Points on a hilly landscape, in no order, each with its height.
From any point a ball takes the steepest step (drop divided by distance) to one of its 3 nearest points. It stops when none of these is lower. Distance is the straight distance between rows; heights are no part of it.
Nagad height 4.53: [194 155 105 139  85 126 118 101 169  73 109 144 143 171 109 114  98 114
 145  80 151  89 114  86 130 126 155]
leke height 3.63: [149 138 108 125 103 101  74  85 151 135 121  98 184 116 126 129 106 142
 154 130 123 136 105 114  98 115 133]
Risek height 5.61: [105 126 148  79 124 177 117 144 103 125 141 100 189  98 132 123 161 162
 140 108 176 166  80 108 118 145 101]
bobop height 3.68: [182 135  74 161  98 117 115 128 129 124 108 154  50 129 118 114  88 127
 138 180  83 140 129 144 136 118 173]
kerus height 4.72: [170 138 137 113 101 151 112  85 122 127 110 126 173 109 105 117 141 115
 146  89 166  95  88 108 103 123 109]
Mamil height 4.12: [183 114  98 155 118 131  98 109 111 151 110 119 111  91 138 113  98 130
 116 187  90 154 122 151 145 157 165]
kupiz height 2.83: [ 90  91 159 160 119  84 124 132 135 146 122 105 127 106 138 141 111 169
 117 171  99 152 128 154 134 140 131]
mege height 0.86: [135  99 177 151 112  81 140  79 121 139 133  95 142 174 113 175 113 126
 117 139 110 132 161 116 124 146 142]
nivi height 4.93: [ 51 125 165 108 124  71 125 110 193 106 119 126 165 180 106 154 166  89
 103  82 137 125 149 122  89 117  82]
Vev height 4.17: [137 135 149 159 134 104 149 100 129 126 144 115 120 147 102 113 111 134
 118 100 112 102 129 114 110 150 130]
babib height 4.56: [169 115 140 140 108 135  94 105 103 175 109  65 149  95  93 115 105 147
 108 177 145 164 101 173 120 162 151]
Zetu height 5.80: [ 79 126 133 130 137 118  77 157 167 119 142 129 147 113 146 110 107 182
 129 116 122 116 149 103  96 116 153]
penov height 6.86: [103 113 103 153 123  40 140 116 167 123 140 134  90 173 120 163 114 110
 164 137  62 110 166 145 142 127 145]
reze height 2.96: [112  78 138 163 110  50 104 118 177 164 124  99 124 131 130 140  98 134
 104 174  65 157 146 141 116 137 151]
Tefif height 0.60: [130 137  95 131  98  83  63 140 220 100 126 130 166 152 117 134 140 127
 107 125 137 104 137 122  75 113 117]
Geri height 4.65: [148 152 118 119 143 172 115 136  97 125 131 116 143 126 161 124 154 129
 136 107 163 140  87 114 153 112 116]
Tesi height 2.95: [117 128 108 149 162 136 184 133  88 154 131 182   9 121 133 149 143 124
 132 172  69 107 153 142 161 127 134]
kevas height 4.87: [162 121 129 129  93 184  99 147 101 183  96  89 127  60 109 119 123 123
 106 193 136 211  71 178 142 150 140]
zab height 6.12: [ 82 142 147  96 128 183 152 109  70 115 170  91 160 126 146 124 149 103
 146  88 212 122  82  91 106 122  86]
zodi height 5.99: [107 110 157 118 134 137 109 166 126 142 121  86 181 107 134 149 119 199
 111 127 132 139 134 110 136 115 110]
mik height 1.21: [143  94 106 159 109  67  71 101 188 166 116 112  99  76  99 115  76 162
 117 207  90 154 150 159 107 126 197]
gole height 1.81: [151 141  42 141 109 106  60 152 203 100 159 146 117 118 126 110 125 148
 125 104 147  94 127 124  80 114 130]
motus height 4.46: [ 85 111 145 110 101 111  90  98 189 124 115  90 188 157 107 137 138 103
 132  99 170 119 110  87  85 122 103]
lipim height 6.48: [122 141 160 154 128  86 161 105 178 118 121 123 135 184 105 151 123  93
 130  84 124 122 164 112 117 128 139]
dal height 6.57: [ 71 135 112  92 144 157 173 185 117  85 156 190  81 142 137 134 152 100
 133  77 149  78 162 123 140 124 126]
malap height 4.49: [ 65  95 197 113 137  95 110 153 124 120 146  87 165  97 159 127 134 189
  86 151 123 176 155 145 146 142 107]
tubob height 6.14: [ 67 148  93  88 158 128 108 169 161 116 136 160 153 114 137 128 150 136
 141  99 167 108 147  87  89 124  83]
geban height 9.18: [ 92 142 105 121 104  88 147 149 216  92 140 165  95 193 105 152 154  71
 125  94 134  77 143 128  85 111 144]
sivon height 4.66: [156 145  84 107 123 151 152 144 139 142 122 172  92 150 125  96 145  92
 124  77 109  92 125 113 137 104 137]
med height 1.88: [165 149 108 145 127 154 157 117 118 120 148 144 122 135 115 136 100  77
 149  77 134 107 115 105 118 114 122]
Nureb height 2.38: [ 57 111 115 107 114  83  93 151 214 107 118 132 166 145 125 134 146 122
 108 127 145 109 134  96  84 122  98]
nat height 0.95: [141 153 112 111 155 167 216 146  79 184 144 154  74 130 162 112 133  95
 115 134  98 162 138 168 193 121 141]
giv height 5.15: [193 145 166 115 120 143 170  77 124  98 130 120 152 156 124 133 112  97
 138  93 147 103 100 107 140 151 135]
Dotur height 2.74: [192 155  77 164 106  96  55 134 179 123 122 146  96 139 111 126 113 138
 127 132 118 105 133 117 110 116 166]
Gikab height 7.05: [100 139  59 124 126  93 124 155 181 116 158 165  94 161 134 131 117 110
 123 125 106  80 134 108 100 110 148]
mopud height 5.38: [ 79 119 136 109 165 167  99 165 109 128 131 155 133  84 163 122 147 170
 132 121 167 126 104 122 116 122  88]
Depi height 3.35: [ 73 127 142 143 133 110 171 169 127 111 154 150 121 141 133 148 142 139
 142 128 132 125 158 124 134 133 119]
nug height 5.57: [163 172  70  97 143 221 161 161  84 145 112 185  99 106 162  76 146  94
 109  88 141 134 114 122 163  85 110]
gogid height 5.10: [131 118 212 107 164 153 162 156  67 143 137  60 174 112 130 136 152 143
 141 147 159 180 113 153 171 155  93]
ruta height 5.05: [184 116  97 158 110  90 137 108 154 119 129 169  46 124 102 126 109  94
 149 176  60 129 149 130 134 131 172]
sav height 8.16: [142 136 192 132  63 113 120  58 142 102 131  98 172 180  97 161 136  96
 148  93 162 110 135 116 122  94 124]
lal height 3.45: [111  80 227 122 118 100 111  75 143 118 127  81 163 160 110 147 102 146
 116 116  96 133 133 126 126 131 121]
Tov height 5.84: [ 51  96 164  88 126 120  94 126 161 109 122 105 184 141 131 151 157 126
 119 100 190 142 111  88 116 132  95]
Zefel height 1.89: [ 76 119 110 107 145 116 203 159 108 155 135 186  54 113 153 117 158 136
 128 114  98 138 165 145 188 134 141]
Tul height 4.55: [ 97 121  91 161 120  70  98 157 170 152 122 123 131  90 160 111  94 201
  85 183 103 124 140 136  99 132 164]
Nusaf height 6.69: [202 129 161 149 104  90 139  46 110 117 143 104 138 151  99 155  99  86
 135 103 138 138 132 114 124 142 143]
Fala height 8.72: [128 146 152 129  98 104 179  75 196 133 153 132 129 207 110 153 131  64
 178  84 145  87 130  84  91 118 135]
fufi height 1.91: [146 142  84 124 107 115  57 156 168 104 108 148 195 123 107  83 156 149
 124 111 186 104  82  90  78 115 135]
vudad height 5.83: [ 68 140 191 123 164 137 157 166  74 149 126  83 150 100 132 160 142 179
 136 177 152 174 169 162 171 149  88]
Siven height 4.71: [ 89 147 132 135 122 118 119 141 147 112 133 146 164 168 116 153 143 135
 138 108 128 103 127  87 103 138 103]
noroz height 2.99: [ 82  93 205 119 144 105 165 130 135 130 130 117 149 162 136 173 143 147
 114 125 139 144 158 124 148 131  89]
Tepef height 7.97: [ 72 132 169 109 127 123 161  96 141 101 128 165 146 167 117 112 171  70
 148  73 174 115 143 102 144 128  96]
Posit height 4.61: [162  92 145 139 100 113  81 105 143 132 125  62 215 126  94 149  96 150
 133 123 136 120 104 124  83 106 133]
tidi height 3.70: [124 149  84 105 178 183 170 170  84 164 131 214  50  90 156 141 136 149
 106 144 107  88 137 148 158 106 126]
neda height 0.53: [122 128 132 139 149  92 155 125  99 130 126 128  93 143 138 138 142 149
 138 168  81 127 166 137 146 141 143]
Pufu height 6.27: [192 136 176 137 151 185 180  98  46 138 132 125 111 141 140 113 131  79
 133 139 133 159 103 144 140 141 134]
biso height 6.30: [ 92 130 199  97 168 163 208 124  57 115 133 128 144 141 152 126 139 109
 152 103 158 145 129 122 144 148  81]
Repez height 5.91: [155 139 161 127 145 135 148  80  86 113 127  96 168 130 100 109 146 129
 120 106 149 130 125 106 142 142 148]
migad height 5.49: [128 147 152 114 121 178 167 109  87  96 127 127 140 131 161 110 157  90
 146  84 175 104 101 110 140 119 109]
lopi height 3.88: [123  95  84 163 142  62 125 117 151 148 128 140  77 111 126 177 121 144
 127 183  72 128 185 160 138 154 165]
ruzu height 6.38: [108  96 135 130 123  75 146 134 179 109 126 105 148 164 120 140 130 127
 115 124 109 116 141 115 111 133 145]
guto height 6.99: [121 152  64 133 119 114 139 176 201 114 157 188  82 159 120 136 163 117
 164 117 117  57 146 125 107 115 158]
muted height 4.52: [154 148  85 109 132 177  77 147 108 128 106 146 119  84 123  97 124 155
 112 162 102 134  81 160 140 112 141]
razo height 4.21: [144 125  76 124 125 153  98 167 116 145 107 149  84  84 132 123 137 183
 111 144 110 119 115 143 129 132 143]
Gomo height 5.54: [130 101 189 105 105 152 131  88  95 138 141  50 216 121 118 122 124 154
 126 158 171 152 101 136 113 132 124]
temoz height 6.31: [104 138 150 109 193 137 183 140  53 131 146 105  86 112 156 129 137 162
 128 125 133 177 184 142 172 130 107]
vovo height 5.67: [105 146  90 122 117 141 121 155 163 119 131 196 102 158 139 127 136  82
 131 111 136  69 127 131 102 108 118]
Mal height 4.97: [103 136  51 106 117 198  74 200 145 127 153 160 158  81 149 106 135 163
 127 121 174 128  87 118 107 111 111]
rifi height 6.06: [182 144  92 103 134 243 124 177  57 153  99  98 119 100 158  89 125 128
 109 143 124 171  83 120 152 114 110]
nul height 5.73: [ 55  77 163 111 139  91 115 128 161 101 123 130 147 150 109 138 149 154
 111 138 118 113 144 135 119 102  87]
tunip height 5.90: [167 158 191 116 158 177 220 118  33 140 139  81 128 102 158 129 123  99
 130 144 148 176 132 139 174 145 103]
pipa height 6.03: [182 145 103 153 163 167 142 118  57 134 111 139 111 111 145  93 122  90
 134 168 112 160 109 160 170 117 140]
Kis height 4.67: [198 144  90 117 108 174  43 147 128 122  98 113 127 101 113  93 102 122
 130 158 146 149  92 143 139 127 144]
fonor height 2.78: [ 99 121 135  98 186 137 115 196  79 175 124 131 101  75 183 164 138 169
 128 167 139 146 137 187 166 134 116]
Kem height 6.34: [227 132 166 161 114 128 138  41 120 121 110 144  39 128  98 124  96  74
 138 128 104 130 159 143 148 145 178]
duru height 4.78: [138 150 105 105 118 191  88 186 114 108 110 147 156  85 136  99 133 138
 141 121 159 143  84 121 115 109 123]
Kop height 5.71: [149  84 178 183 114  74  94  70 135 154 114  56 136 129  84 147  70 141
 110 157 108 155 144 166 119 140 173]
Silu height 4.18: [104 113  88 165 113  76  81 140 215 114 124 124 101 140 127 139  98 139
 109 127  87  97 153 167 101 122 149]
nel height 4.29: [ 95 111 204 157 116  48 192 109 126 102 150 110 110 178 104 154 127  96
 130 129 106 114 171 140 142 125 124]
vope height 3.62: [164 160  98 120 116 168 138 133 129 114 136 140 125 137 118  97 133 104
 147  84 121 112  95 100 116 137 110]
gal height 2.76: [125  89 186 137 124  97 144  83  97 136 146  97 137 160 100 134 116 149
 131 162 109 170 129 116 146 153 127]
nited height 5.37: [199 115 153 162  96 100  78  60 121 158 106  55 172 117  88 150  63 154
 148 150 146 128 130 144 100 142 170]
kon height 2.79: [153 142 101 162  84  90 104 109 198  92 122 144 145 169 111 139 124  90
 144  99 132 116 120 103  88 128 121]
Zoto height 4.04: [131 119 164 145 124 133 138 110  67 147 122  59 146 104 127 129 125 152
 150 157 128 181 113 150 139 167 121]
mogun height 4.44: [ 89 135  50 112 172 163 128 179  87 155 125 189  96  81 174 115 161 155
 129 139 133  92 121 133 146 134 129]
gek height 7.16: [ 59 132 150  74 174 169 141 145 127 105 121 172 123 149 153 107 157  99
 158  84 175 115 167 115 152 105  84]
Bogig height 5.81: [202 144 131 150 141 147 140  88  82 110 132 151  97 129 100 120 113  86
 134 135  88 141 133 128 155 146 143]
Kupu height 2.17: [ 99 103 127 151  92  85  60 106 214 124 123 101 176 141 120 137 112 153
 103 143  97 123 139 114  90 111 113]
zis height 3.67: [117 131  92 132 149 132 103 174  90 157 107 124 119  63 163 114 135 188
  97 213 113 163 130 164 153 152 163]
Zotan height 5.11: [107 123  72 127 166 176 160 154  81 127 132 171 123 109 159 116 150 131
 119  95 140 108 105 137 162 117 112]
noru height 4.79: [131 147  82 138 157 150 147 154  90 132 137 181 103  93 146  92 141 150
 108 131  88 118 132 146 139 140 133]
Nof height 5.82: [193 157 113  99 167 204 173 151  51 138 116 149 112 108 164 106 115 103
 120  96 127 172 107 132 165 114  92]
gite height 5.33: [169 150  95 124 127 164 169 111 105 148 128 164  85 119 136 105 132 106
 126 113  74 104 113 141 144 130 139]

Where does a ball stop that starts at each point below?
Zotan: neda
tunip: mege
Bogig: med
Kem: Tefif
Gikab: med
guto: med
geban: med
Kis: Tefif
